Points, in no order, along strands that fork, close into loops and pass close to each other.
(in the rows, 128 means zero)
Two points are linked if the straight distance between their rows is under 117. Some points are linked to none.
mupek: [118 157  91 116 103 134  60 124 122 163 167 145 124 120 168  94  82 115
 100 108 103 154 149 107  79 158]
sif: [140 142 103 150 159 172 150 172 138 125  73 127 119  87 117 128 159 158
 139 113 178 145 137 146 154 163]
rufoz: [144 126 168 156 134  94 160 147 162 169 152 103 153 136 118 112 112 140
 155  93 159 114 136 154  98 172]
kugu: [115 141 189 126  95 114 131 138 134 138 129 151 171 124 179 144  73  95
 169 148  97 151 146 126 114  89]
Leg: [ 89 116 138 149 105 115 159 162 108 150 151 146 131 132 174 122  90 119
 111 136 107  95  95 175 159  91]
meto: [118  98 114 200 161 167 159 112 130 106  90 114 123 120  67 101 209 129
 121 159 170 146 132  92 177 165]
Fedar: [123 100 138 144 136 169  84 113 147  93 140 137 123 141  90 204 139 151
 128 115 119 170 123 108  85 117]
puz: [130 132  97  88 105 136  96  83 138  86 139 122  89 124 134 190 111 102
 111 125 111 115 132 121 116 135]
gato: [ 85 119 138 176 150 150  62 143 169 147 120 127  99  94 101 123 126 106
 140 115 150 202 155  75 116 166]
Pil: [ 91  90  80 155 103 141 107  89 148 100 118 132  86 105  94 147 142 140
  61 137  84 138 117 152 163 147]
gok: [119 145 100 103 115 114  92 125  89 176 195 126 122 173 166 114 123 115
  95 147 111  94 118  94 135 128]
pokoz: [167 144 147  74 157 129 126 135  99 143  86 147 187 121 153 115 133 133
 133 134 165 102 187 122 144 130]
rakef: [ 71 108  89 128 128 177  99 142  94 139 162 101 105 122  98 160 161 135
 100 168 134 175 107 115 109 125]
Razo: [113 139  81 117 141 160 105 127  66  59 134 128 133 142  93 119 119 158
  86 132 101 133 143 109 131 102]
nufa: [134 120 124 169 125 112 163 100  97 124 153  94  97 118  94 128 118 126
 115  91 118  98 104 152 129 155]
Faz: [121  47 153 181 141 146 162 134  98 167 152 128 133 144 129 145 113 146
 148 111  90 175 105 161 109 112]
lipof: [127 112 134 136 161  78 158 158 193 164 134 109 123 126 105 119 156 135
 146  92 193  99 120 134 106 191]
Nop: [144 155  87 100 119 163  78 165 146  96  69 140 104  95 125  71 116 165
  84 108 159 177 139 125  95 110]
gitek: [104 107 198 116 103 107 127 126 140 133 149 147 149 129 186 194  83  59
 176 151 132 152 160 135 100 119]
fela: [105  65 146 164 164  93 180 121 152 110 141 108 150 158  57 149 160 134
 120 104 156  86 123 155 126 149]
vik: [134 132  79 129 115 138 127 144 172 133 102 159 109 113 156 157 135 160
  99 133 129 107 112 158 174 164]
lag: [165 194 135 116 139 146  94 111 119 142 128 154 177 123 152  64  86 150
 150 125  84 135 152  91 106  67]
dob: [189 202 127  72 150 149 131 129 108  71  86 114 142 109 120 138 116 161
 142 142 142 117 151 100 132  86]
Galu: [133 181 145 158 127 143 118 149 115 118 133 120 127  97 102  94  90 155
 145  83 113 159 117 108 120 130]
Bal: [ 97  88  89 152 113 173 101 117 158 120 112 121  73  93 102 156 160 144
  91 140 138 172 115 136 149 162]
viti: [117 142 132 112 104 131 142 148 108 112 121 168 142 115 191 114  63 108
 143 147 103 147 146 143 133  57]
sen: [120 128 157 208 156  98 123 110 185 110 150 123 120 129  82 142 129 143
 140  84  92 138 103 101 141 165]
foge: [156 155 137 125  70  90 156  62  96  78 129 116 111  80 141 113 101  93
 123 112 106 111 131 156 133 114]
Zasi: [ 72 135 153 171 141  94 118 151 124 100 118 128 147  89  95  78  82  94
 103 100 129 133 154 142 159 128]
zusug: [131 129 109 128 116 159 135 174 165 141  91 143 100  99 170 177 111 153
 142 138 142 140 110 154 153 118]
Bug: [147 164 140 194  83  94 108 118 174 168 171 147 163 133 164  94 144 102
 128  67 122 128  95 133  89 188]
tem: [143  15 164 107 120  43 194 122 151 109 166 115 155 154  98 137 129 153
 159 104 160 112 100 163 101 132]
Bir: [150 135 146 115 133  94 164 102 112 137 124 121 160 135 136 132 115 122
 133 132 112  69 137 150 167 113]
fupar: [113 122 121 127 141 162 126 102  60  96 145 114 145 153  88 153 135 149
 108 127  93 121 124 109 158  92]
kez: [140 130 112 149 121 164 148 113 150  99 148 100  90 131 102 185 138 174
 157 128  91 145  72 123 127 112]
roda: [148  62 131 115 124 139 148 115 123 112 107 118 109 135 151 225 125 138
 162 141 155 169 135 144  98 124]
Kug: [ 86 124 156 138 167 158 119 135  90 118 158 104 126 119  96 129 106 125
 138 122 152 149 136 102  91 135]
semod: [112 123 150 220 146 121 140 115 167 119 133 104  85 103  74 122 142 149
 165 124  97 166  89  83 141 137]
Vuzup: [107  96 113 150 129 183 134 137  84 112 128  95  89 121  77 170 145 129
 123 134 148 151 111 143 132 103]
vos: [128  67 124 142 140 156 162 117 100  91 106 101 103 118  94 192 137 148
 145 121 158 149 143 163 112 130]
vef: [115 153 123 143 153 220 117 181 119 148 123 117 111 115  98 125 139 168
 141 143 126 190 108 106 101 112]
vamol: [145 161  91  46 163 117 135 123  60  95 119 115 107 163 148 123 110 142
 130 165 142 101 156  97 134  95]
zilan: [109 172 104 148  76  75 151 152 119 109 167 165 131 157 212  90 112 121
 117 134 105  78 100 137 124 106]
fazo: [137 135 122 117 111  87 108 116 127 192 198 125 150 200 139 130 146  95
 129 121 132  79 106 105 112 124]
zod: [105 142 106  78 110 180 101 163 104 155 127 151 109 148 161 149 105 149
 131 172 101 159 119 107 115  66]
tego: [ 99 129  81 108 102 157  76 161 141  92 110 150 106 136 154  89  66 146
  94 142 117 183 153 109  66  70]
Maz: [ 83 146 102 173  98  82 135 159 159 137 200 141 125 153 125  83 140 120
 106 114 108  79  76 141 144 141]
Zuvaf: [167 160  95  91 111 162 125 122 117 120 108 132 117 141 140 156 141 176
 135 157  61 133  99 115 163  37]
gop: [145 202 167 115 129  94 116 109 113 131 166 156 177 137 172  65 102  97
 153 144  76 121 149 104 108  91]
Piv: [117 153  81  99 113  83 125 159 116 134 145 154 109 164 225 104  92 125
 113 167 103  92 142 124 139  98]
vopi: [ 96 109 157 200 107  35 155 148 214 126 104 137 134 121 105  70 146  87
 137 107 139 110 111 127 172 142]
das: [ 88 149  93 150 169 105  98 120 134  99 168 117  93 121 102  94 125 150
  85 119 113 118 115  83 137 155]
raz: [163 136  78 119 140 142 144  87 119 120  96 138 115 128  83 114 130 151
  70 103  96  98 127 152 170 179]
leb: [151 116 138 129 171 162 157 141 115 120  99 132 199 166 116 177 162 175
 150 120 168 149 163 132 130 145]
Fiv: [166 119 175  96 148 125 134 130 105 174  96 114 181 100 141 127 112 144
 156  96 189 136 185 146 120 163]
kov: [ 97 125 143 166 171 170 126 151 133  69 102 129 154 114  62 140 148 152
 125 123 147 152 155 106 147 144]
zesal: [137  70 163 155 112 136 158 101  83 176 133 117 145 127 147 150 113 111
 159 121 101 135 127 157 115 104]
mer: [150 140 131  64 149 145  92  78 112  88 109 130 124 146 105 137 154 113
 134 173  81 104 153 110 154  54]
Dezek: [117 129  97 126 182 132 171 163 115  97 101 129 132 123  91 113 163 145
  83 136 178  67 133 138 180 175]
vomu: [175 166  98  78 151 179 127 113  86  73  82 133 169 152  98 126 152 148
 123 139 138 131 148  99 136  76]
nif: [108 159 122  93 123  70 137 159 134 115 187 129 128 171 165 138 101 118
 126 132 127  51 111 106 140 131]
mon: [128 140 159 160 135 143 155 129 151 108 164 123 131 144 123 181  99 154
 172 115  95 155 101 120 104 117]
Ruv: [ 83 138 151 173 135 129 140 192 156 193 170 128  93 124 145  94 117 102
 157 127 134 145  85 107 105 160]
pez: [121  89 137 117 159 104 171 127 146  97 138  91 126 154  97 184 139 124
 125 120 155  80 116 129 130 171]
favus: [ 59 102 186 173 191 118 131 157 153 105 130 116 182 155  60 140 140 131
 148 114 175 142 156  92 110 162]
tuf: [ 76 104 135 158 171 163 162 170 145  69 102 110  85  92 109 163 150 127
 156 163 188 143 123 114 138 127]
goven: [ 72  99 142 143 173 117 163 133 153  92 142  93  94 114  98 165 153 123
 147 153 179  94 123 100 145 158]
bepap: [112  92 144 136 106 109 105 127 138 175 138 147 137 130 170 153 103  87
 112 117 153 109 149 166 115 151]
dav: [132  87  80  92 113 157 143  92  92 143 112 126 110 163 127 186 162 136
  89 154 121 106 113 153 162 172]
boki: [205 154 163 145 138 102 137  92 120 163 140 119 148 115 131  91 180 102
 176 153  66 104 132 159 159 102]
vebor: [137 117 204 114 154  85 121 103  99 190 157 117 169 182 115 103 168  86
 173 175  88  91 137 124 151  83]
muliz: [164 137  83  92 121 205  86 136 129 135 120 127 139 157 107 155 180 168
 103 153 135 180 122 113 103 112]
Nen: [170 158  96 131 154 153 155 103 113  72 103 113 117 116  70 121 149 157
  98 111 114  98 120 137 165 161]
Bop: [104 124 110 139 173 108 183 140 172 117  83 107 108 113  82  95 163 131
 105 117 184  76 126 119 169 186]
vug: [ 88 130 114 164 108  84 155 171 137 116 166 147 117 132 163  93 112 120
 106 123 125  72 100 156 156 113]
Sose: [151 194 198 158  95  95 139 152 147 142 123 148 181 108 148  79  90 120
 158  70 129 158 134 149 115 161]
negut: [139 149  68  41 103 149  98 115 106  97  98 127  94 166 141 136 164 160
  99 187  80 138 108 107 147  43]
Poget: [ 78 162 105 172 153 125  97 158 155 125 159 142 103 130 125  85 128 159
 116 144  93 129 115  88 154 124]
Tasu: [120 126 195 158  91  57 171 109 121  92 191  80 137 145 122 145 114 101
 169  88 136 125 111 139  71 167]
zetig: [ 77 118 162 130 152  97 144 133 101  93 130 120 193 128  83  96  86 128
  89 105 153 106 168 146 148 135]
zifa: [149 148 186 138  91 102 131  73 117 122 157 130 143 125 152 149 149  78
 185 163  91 129 122 134 108 105]
Ral: [124 189 150 119 140  87 128 114  87  82 161 115 165 119 132  75  73 129
 132 102 128 110 160 113  98 120]
nuto: [135  90  92 113 151 144 172 107  91 129 101 129 131 186  89 150 170 140
  72 148 130  76 104 151 167 188]
vuzi: [124 108  63  87 113 176 146 120  56 108 128  98  78 143 120 172 179 146
  92 156 137 126 104 149 171 136]
pek: [154 167  95  89 150  83  98  91 109 144 137 142 161 163 141  78 112 118
  87 117 112  62 165  99 134 142]
tebeb: [120  96  98 116 174 149 176 145 103 127 109 143 154 167  80 118 187 135
  88 131 193  57 111 154 167 179]
fad: [137 102 203  89 126  64 149 110 102 176 156  90 157 185 131 110 169  75
 194 159 119 102 133 140 131 115]
komo: [141 113 147 154 148 157 113 104 136 136 157 117 135 155 107 186 111 148
 171 114 110 178 127  91  77 128]
tup: [174 146 112 123  75 145 147  64  97 100 128  88  98  92 117 129 123 106
 149 124 103 111 106 144 116  91]
Zezo: [147 128  72  49  77 163  82  82  95 126 117 114 104 135 109 149 159 158
  71 170  82 159 104 124 139  75]
fero: [ 76 160  88 173 122 116  96 153 177 107 133 151  86  83 137  64 119 167
 110 150  73 164 109  88 155 135]
Nep: [ 71 105 160 209 133 118 128 134 123 120 141 126 129 101  82 104  93 100
 128  86 112 152 129 144 148 131]
keme: [141  94 119 172 197 169 169 141 124 106 114 117 144 150  85 120 206 160
 139 137 176 146 143 128 157 178]
buve: [173  70 131 107 127 102 145  86 127 183  95 140 171 130 145 137 142 105
 120 100 168 105 166 166 120 184]
Pimi: [168 126 131 112 105 171 135 141 164 140  80 142 122 112 169 192 123 144
 168 144 126 144 124 142 119  80]
Kul: [179  67 142 109 138 109 139  68 119 167 137 115  95 155 146 167 172  84
 161 174  78 133 111 147 145 108]
bef: [141 135 120 180 169 142 147 159 178 169  79 131 113 105 124 122 148 170
 136 108 148 127 115 134 157 192]
gon: [145 142 143 107 136 101 137 124 137 182 182 105 127 179 138 148 128 115
 157 116 147  98 113  95  93 159]
vobav: [157 173  72 155  80 104 126 118 145 118 140 161 119 113 174  71 107 153
  93 106  72 128 132 149 156 149]
sume: [119 157 169 145  76  68 165  90 107  69 138 117 146  97 147 120  98  78
 136  95 132 114 131 158 126 130]
dibo: [175 147  92  48 131 125  92 106 108 114  75 149 119 104 165  87 127 123
 127 158 135 126 177 115 111  87]
naran: [164 134 138  79 106 172  96 138 175 108  49 143 134 116 145 192 123 129
 144 138 141 146 109 132 106  63]
zupe: [ 75 121 121 168 139 128 141 144 128 131 101 112  62  59 122  90 125 108
 116 142 156 148 123 117 165 131]
ruf: [153 162 161  69 142 113 107 145 150 150 124 149 105 114 184 131 144  61
 203 184 109 130 147 127 136 102]
Difib: [ 85 107 137 172 160 153  89 160 153 192 128 135 110 107 117 113 139 104
 124 123 173 165 143 108 114 175]
papu: [154  99 107  85 126 169 109 106  88 171  68 151 126 136 146 145 168 106
 113 169 113 130 148 140 165 101]
kirit: [160  64 131  99 148 114 141 102 148 146 113 132 125 186 149 207 159 137
 142 139 134 103 137 135 148 166]
todu: [125 145 134 162 135  96 107 116 207  98 156 140 129 130 124 164 122 134
 121  96 117 114 114 133 152 186]
Tozo: [183 103 197 150  94  59 193  82 152 119 124 118 161 137 158 134 166 103
 183 140  95 110 134 172 123 141]
nopip: [108  62 103 175 136 166 124 142 152 151  96 155 113 120 130 169 151 163
 117 133 126 187 122 161 140 143]
pebe: [140 145  71  36 133 159 107 126  68  80 111 101  84 141 142 139 136 126
 122 160 153 137 146  86 114  90]
tun: [193 170 129  94 150 155  69 106 140 156  88 163 164 110 146  83 141 138
 136 145  81 134 148 110 134  71]
Vegur: [146 120  67  52  86 140  82  79 113 111 121 127  82 118 130 126 142 146
  68 143 105 146 130 134 113 104]
mafe: [122 116  80  62 108 151 116 113  44  87 120  96  76 140 102 163 146 118
  97 149 141 127 122 124 142 119]
kivo: [ 99 154 133 153 172  80 157 162 172 142  97 125 131 115  76  55 146 123
 128 117 169  72 121 100 171 175]
varu: [151  88 181  93 124 140 114  92 109 142  82 126 149 109 126 156 138  88
 168 161 125 144 150 140 128  65]
Bisaf: [161 181 102 101 149 108 116 100 100  85 143 136 150 143 136  82  81 149
 110 110 113 110 174  93 124 115]
Sufa: [ 97 128 116 107 149 174  93 152 116  48 103 171 177 129 119 133 103 133
 105 131 157 166 175 115 132  98]
Tobu: [ 95 110 141 184 133  82 183 152 174 166 167 103 122 152  73  83 157 145
 152 107 127  82  71 126 136 130]
Sina: [186 189 157 131 111 141 150 114 152 121  81 143 172  92 124 124  99 152
 170 103  94 124 126 137 140  88]
divib: [129  92 112  94 141 158 127 113  74  61 122 138 158 162 104 184 154  85
  89 132 176 114 166 137 158 155]
Pabas: [147 118 112 131 116 106 113  53 113  90 125 143 174 122 115 112  92  95
  67  92  99  87 139 143 147 162]
dar: [ 89  85 169 177 166  79 123 141 187 126 136 116 158 149  59 113 144 115
 142 101 167 137 147  91 115 166]
daz: [129 140 111  98 129  60 109 137 150 128 156 151 185 175 127  81 110 109
  93  94 142  56 135 123 133 140]
Gir: [144 180 146 124  81 106 165 134 104 148 182 119 125 134 181 116 116  87
 154 121 131 103  91 130 105 139]
Res: [130 136 151 133 173 186 159 158 117  78 114 122 175 142  77 164 155 170
 165 131 162 152 151 113 135 133]
zilas: [141 101  95 107 118 192 108 126  62 141 103 141 144 127 126 147 153 131
 104 134 142 138 162 138 141 118]
befu: [104  88 160 143 165 121 157 123  97 129 128 117 193 148  56 127 125 145
 103  90 166  89 147 147 140 139]
nuzig: [109 138  84 120  95 153  64 119 123 163 169 132 105  98 143 105 113 139
  88 115 115 187 124 132 108 145]
Sibid: [157 107 165  97 136 143  69  93 156 145 105 153 141 105 130 143 145  70
 161 160 104 150 160 135 113  70]
toka: [166 165 144 108 121 114 145 124 121 167 164 109 113 140 169 151 120 117
 172 149 126 122 113 111 108 132]
memaz: [141 190  91 117 175 148 149 141 109  53 110 121 108 104  91 113 148 192
 116 115 146 105 130 120 149 128]
Giga: [198 112 151 122 150 165 139  85 121 116  81 124 179 127 107 161 155 165
 165 104 151 159 155 127 118 138]
ris: [145 175 173 142 113  82 176  99 141  83 178  83 132 113  96 131 104 115
 150  78 144  93 118 128 110 182]
badu: [124 190 181 134 109  71 145 124 131  78 170 118 158 118 134 109  85 109
 138  86 132 104 134 131 116 147]
Vilud: [127 116 112 135 124 116  85  79 178  97 141 135 109 119 119 174 110 108
  99 104 124 117 134 122 123 188]
bep: [112 123  67 109 129 111 127 159 138 169 114 164 119 133 176 112 120 142
  69 133 149  91 129 154 175 158]
dil: [185  56 144 136 110 117 127  63 140 147 102 138 143 132 152 166 125 111
 121 106 132 138 166 159 116 175]
Tigol: [180 187 177 147 105 116 137 130 129 136  85 134 185  91 149  93  92 119
 150  83 113 158 148 149 148 127]
liziv: [121 120 125 181  69 127 164 139  97 172 159 122 116 133 179 128 123 107
 119 121  99 117  85 186 142 117]
pero: [156 192 167 202  80  97 135 132 152 134 135 158 154 128 163 113 136 115
 132  67 106 155 109 133 106 176]
buse: [144 177 116  81 143  91 175 147  66 110 137 116 109 151 165 108  88 154
 140 148 119  74 132 118 163  92]
lalo: [104  91 149 228 140  90 175 111 174 161 150 105  96 130  80  95 173 145
 146 128 106 129  79  90 139 147]
Magep: [114 138 211  84  95  59 145 146 120 153 155 126 169 153 156 114 132  57
 179 169 133  88 135 128 122 111]
Dabu: [155 108 121 150 150 144 135 142 159 187 123 140 125 147 155 153 142 176
 139 107 140 135 116 146 119 173]
vep: [198  76 120 116 108 144 109  33 147 150 122 132 125 124 124 170 155 106
 134 129  97 142 125 137 112 156]
veba: [129 131 116  77 124 165  94 147 103 156 131 134 112 156 165 186 139 136
 144 165 144 152 118 101 122 102]
motid: [139  76 218 131 100 116 161 106  93 146 113 114 166 114 138 147 114  81
 175 155 104 143 158 174 117  86]
Petud: [ 69 117 157 158 116  71 153 162 192 127 135 138 153 133 100  92 122 111
 133  97 155  85 124 155 135 131]
tipo: [147 145 122 100 101 136 124 126  89 130 102 134 105  98 172  75  83 123
 130 143  99 143 139 153 107  41]
kekil: [ 98  93 167 166 165 124 143 147 171 149 137 120 108 122 123 147 111 127
 181 119 160 180 120 111  80 163]
Tiveg: [150  62 151 163  87 111 192 113  83 169 152 108 113 123 151 123 117 100
 151 113 117 119 104 193 117 109]
zuzom: [141 111 134 122 110  99 116  63 145 100 142 131 153 141 130 157 108  93
  89  95 122  81 145 145 130 174]
leto: [ 98 137 112 119 135 152  75 156 145  71  98 178 151 114 153 124  60 140
 110 126 126 168 167 110 105  88]
lazen: [ 97 144 101 130  93 136 123 145 127  56 127 134  74  97 136  89  72 140
 105 127 103 152  96 145 112  60]
teke: [102 146 143 116 100 137  93 140  96 156 168 131 132 112 167 104  74  90
 118 114 139 147 136 115  71 145]
zuzog: [177 179 145 111 116 143 146 111 124 106  93 133 135 109 135 135 125 140
 164 149  66 117 114 126 163  42]
vama: [188 152 132 141 133 138 123 129 149 194 105 143 134 121 162 152 135 173
 160 110 119 159 124 132 120 152]
mog: [141 142 190  63 137 146 163 138  77 144 125  81 136 138 143 153 115 114
 193 162 145 141 140 118 111  89]
zuvul: [ 88 151  85 158  99 110 103 165 186  84  96 138  48  75 125  56 107 147
 112 152  98 186 106 111 125 103]
tefo: [115  85 114 123 133 150 127 156  81 213 164 117 136 187 133 151 157 147
 120 144 142 121 114 122 121 139]
gidi: [167  87 122  95 126 128 139  62 106 150  98 124 102 163 118 177 189 104
 146 172  68 109 117 143 183 109]
Fon: [ 98 145  97  88 107 169  84 168 116 119 143 153  96 128 159 127  93 138
  98 147 113 173 117 100  76  75]
nudol: [174 140 102  83 105 113  95  96 123 109  82 148 109 104 160  72 107  93
 119 161  89 135 177 138 122  60]
Pevat: [156 101  79  65  76 131  91  80 110 120  99 152 101 118 169 102 132 106
  83 169  71 142 160 157 140  83]
folo: [106  80 190 130  94  88 146 134 155 150 140 130 164 138 163 174  82  94
 155 121 158 143 147 150  92 143]
Pap: [127 160 136 124 150 125 166 180 168 127 129 137  98 108 163 176 116 155
 155 128 163  98 114 132 149 145]
Zom: [107  98 130 147 126 112 103 165 179 185 127 150 162 131 146 108 122 111
  99  90 174  95 142 150 123 175]
takos: [104 134  92 113 134 166  37 163 167 107  91 152 119 100 114  78 128 152
  82 110 136 200 146 102 105 123]
zam: [136 139 176 134  78  70 182 107 102 125 182  94 142 148 156 136 119  74
 171 113 154  92  99 140  76 136]
Lup: [ 96 113 116 190 158 173 118 121 154  78  85 138 132 114  68 123 177 135
  98 139 136 155 139 107 169 147]
fesen: [128 149  79 119 176 131 108 127  87  89 129 144 166 160 104  77 110 166
  84 122 103 106 170 101 133 115]
Sadez: [126 170 194  90 125  76 123 141 122 140 154 151 137 138 191 106 146  45
 197 195 101 115 130 135 131 103]
firev: [138 149 132  57 126 109  96 154 120 153 103 154 117 124 199 127 110  85
 159 184 136 124 154 114 138  75]
zonu: [107 150  80 142 127 132 108 153 144  67 106 127  50  80 101  63  94 146
 108 123 110 167 124 127 117 100]
lev: [157 144  86  70 104 169  92 145 161  85  81 143 110 128 146 172 140 171
 112 146 140 142 104 115 109  72]
Suf: [ 71 100  99 157 108 161  97 121 121 174 183  91  77 117 100 142 153 145
 107 162 111 184  99 115  96 145]
botor: [ 79  66 183 188 109  93 164 158 141 146 149 135 146 138 155 149  92 102
 139 113 125 141 124 175 101 127]
lepu: [138 166 150 108 176 183 172 173  83 111 127 101 145 139  99 165 136 169
 170 143 147 134 119 123 119 101]
tiso: [124  76 118 156 168 147 113 143 166 159 130 146 133 156 135 190 161 152
 124 131 150 166 131 132 114 170]
dof: [135 147 100  89 145 195 107 155  90  40  93 141 180 139 100 132 137 154
 115 126 181 136 153 118 132  93]
tunar: [115 137 185 156 123 121 146  90  78 121 178 108 155 139 112 128  97  95
 156  98  94 120 132 112  98 114]
gerit: [105 145 114 114 112 211 103 169 132 120 120 110 102 114  96 131 141 169
 114 131 138 185  67  97  80  69]
mupu: [147 161 130  79 100 185 100 142 153 110  97 105 105 131 120 152 128 172
  98 135 116 150  71  93  68  62]
raf: [154 135 104 131 143 206 143 173 105 130  78 113 153 108 110 132 162 164
 131 130 193 167 138 139 120 130]
muvi: [164 113 118  84 134 135 123 102 129 161  94 148 124 160 159 185 166 134
 140 167 104  95 141 129 178 121]
deka: [160 151  86  60 128 167  99 150 110 102  89 139 102  98 147  96 112 150
  95 115 151 142 154 119  89 105]
morus: [ 71 108 102 153 132 162 127 170  89 146 107 120  83  76 114  94 142 132
  99 150 145 140 126 145 160 121]
godi: [ 59 133 113 155 134 163  49 154 168 122  99 141 104  73  96  91 137 131
 109 142 136 203 141  64 124 123]
Fedam: [ 97  89 101 178 104  93 159 153 193 176 162 129 119 137  94  80 162 123
 111 110 127  66  74 155 145 138]
suge: [ 90  98  88 116 151 137  97 106 128 118 160 132 137 186  92 150 146 134
  66 123 117  85 120 111 149 176]
Geru: [134 122 141 172 106 161 108 150 141 120  85 154 149 104 124 147 104 141
 123 108  96 171 120 166 150 103]
peli: [ 82  71  95 171 164 143 128 112 129 159 137 122 114 137  87 132 201 145
  96 160 132 135 118 111 141 184]
zukip: [153  71 124 100 152  93 177 126 164 101 130 124 139 186 121 200 159 149
 140 128 159  98 124 134 124 176]
kogu: [118 123  71  93 133 127 141 159  97 178 132 125  95 130 163 121 127 128
  80 130 169  72 127 135 153 153]
dovoz: [146 177 193  90 140  93 127  85 101 122 164 121 177 111 140  79 131  90
 165 149 102 124 167 117 121  93]
Lemal: [111 161  63 109 114 148 104 134 149 103 134 123  64 101 110 103 132 181
  91 142 114 150  93 119 118 108]
zuz: [ 82 158 157 146 117 131 129 170 137 166 164 136 114 117 183  94  80  92
 148 111 149 158 113 122  77 156]
dul: [157 165 194  70 133 138 133 109  85 138 114 108 144  90 131  94 116  86
 185 165 134 140 165 109 102  76]
zogu: [153 134 158 102 153 151 166 143  60 147 119  91 146 139 115 161 123 144
 158 147 141 128 143 116 129 105]
Sene: [ 91 121 145 204 112 114 146 167 165 147 110 130  73  68 138 103 124 115
 138 127 128 152 109 154 143 149]
veg: [137 141  92  71 112  99  99 137 137 128 115 162 112 138 222 128  96  97
 128 181  98 103 150 129 150  96]
Fiku: [145 147 121  83  65  98 103  93 134  69 135 138 101 121 173 169  89  72
 137 147 131 113 148 130 128 116]
goz: [108 146 123 164 115 111 166 189 152 200 174 118  97 135 169 101 129 108
 149 113 144 103  82 164 108 147]
kobod: [125 169 132 122 161 105 155 185 161 150 147 112 107 117 131 112 132 151
 148 112 182  83  98 135 142 164]
fode: [125  95 152 205 122  78 167 147 191 149  98 110  71  89 125  98 138  96
 156  87 143 156 109 149 139 185]
Lozu: [ 94 121  98 136 153  93 111 101 135 121 199 113 119 147  82 108 139 119
  64 110 130  78 114 104 132 172]
Tikik: [136 175  92 123  99 147 124 132 162  86 142 124  78 112 120 157 125 172
 127 129  86 133  66 113 123  98]
lav: [103 120 106 120 113 147 103 140  80 213 174 129 131 177 165 133 130 138
  92 152  98 117 113 131 150 115]
nota: [ 69 131 113 116 125  63 107 161 182 119 154 161 169 143 107  75 105 102
 105  88 163  65 133 137 130 144]
nugug: [163 115  93 117 110 133 138  45  87 126 109 134 134 121 108 117 120 116
  78 119  82  96 131 155 165 153]
Vudi: [185 104 174 131 130 139 141  67 118 129 124 114 149 124 111 161 125 144
 171 111 117 175 143 110  74 129]
sete: [183 161 112 112 127 175  85 140 142 184  89 161 155 123 149 134 130 179
 131 134 100 155 132 110 126 113]
mebot: [174 122 120 149  76 128 115  37 125 144 150 123 114 119 141 138 137 102
 119 110  87 142 121 143 109 158]
kad: [137 128 139 151  91 146  86  81 134 154 162 117 119 109 124 140 122 127
 114  99 109 159 134 134  95 143]
nel: [ 75 108 140 180 159 103 102 148 165 170 123 133 134 124  91  84 150 104
 111 120 170 124 138  66 124 154]
Zarif: [137 138 133  85 156 115 137 166 109 133 111 129 171 146 127 130 134 126
 112 120 205  84 168 126 125 170]
gose: [118 137 132 190 117  86 107 155 194 185 149 146 148 122 139  85 138 111
 127  84 138 126 109 128 127 198]
tobes: [125 135 175 133 148 105 140 145 126 161 123 108 162 112 115  98  95 132
 136  75 187 130 143 143 117 180]
mide: [ 81  72 180 214 135  93 133 148 162 142 158 129 150 126 109 117 106 110
 141  90 126 157 126 155 114 142]
ped: [100  89 113 165 138 154 116 148 117 217 182 115 118 154 121 133 153 166
 120 138 126 161  97 121 106 155]
gul: [107 104  98 131 109 152 113 135  89 147 106 138 114  99 134 107 106 126
  88 120 137 130 136 159 147 116]
Puno: [142 190 103  88 173 137 144 158 117  78 110 117 103 104 132 129 106 166
 139 126 160 105 142 110 135 132]

A fork is a point with three links, a tip a point with one. Leave the first point through the second and follow the links. Name the first fork or tip that comes.
lav / tefo => roda
Sina / zuzog => nudol
fazo / gon => badu
Zuvaf / zuzog => folo
leto / Sufa => Vilud
Zarif / pokoz => zusug
Vilud / todu => vug
buve / dil => goz
muvi / papu => fode
buse / vamol => kivo

A piece is two or more points that can be reached from each other along the links. Count, over all rows, the pieces, the separate loops (a circle has one, a figure eight two, a Y none), the forks (points with three links) and the tips (points with one).
pieces => 7
loops => 1
forks => 14
tips => 26

How many points has the smallest loop of links through each point below? Write none if it is on no loop.
nuto => none
bepap => 20
Nep => none
veg => none
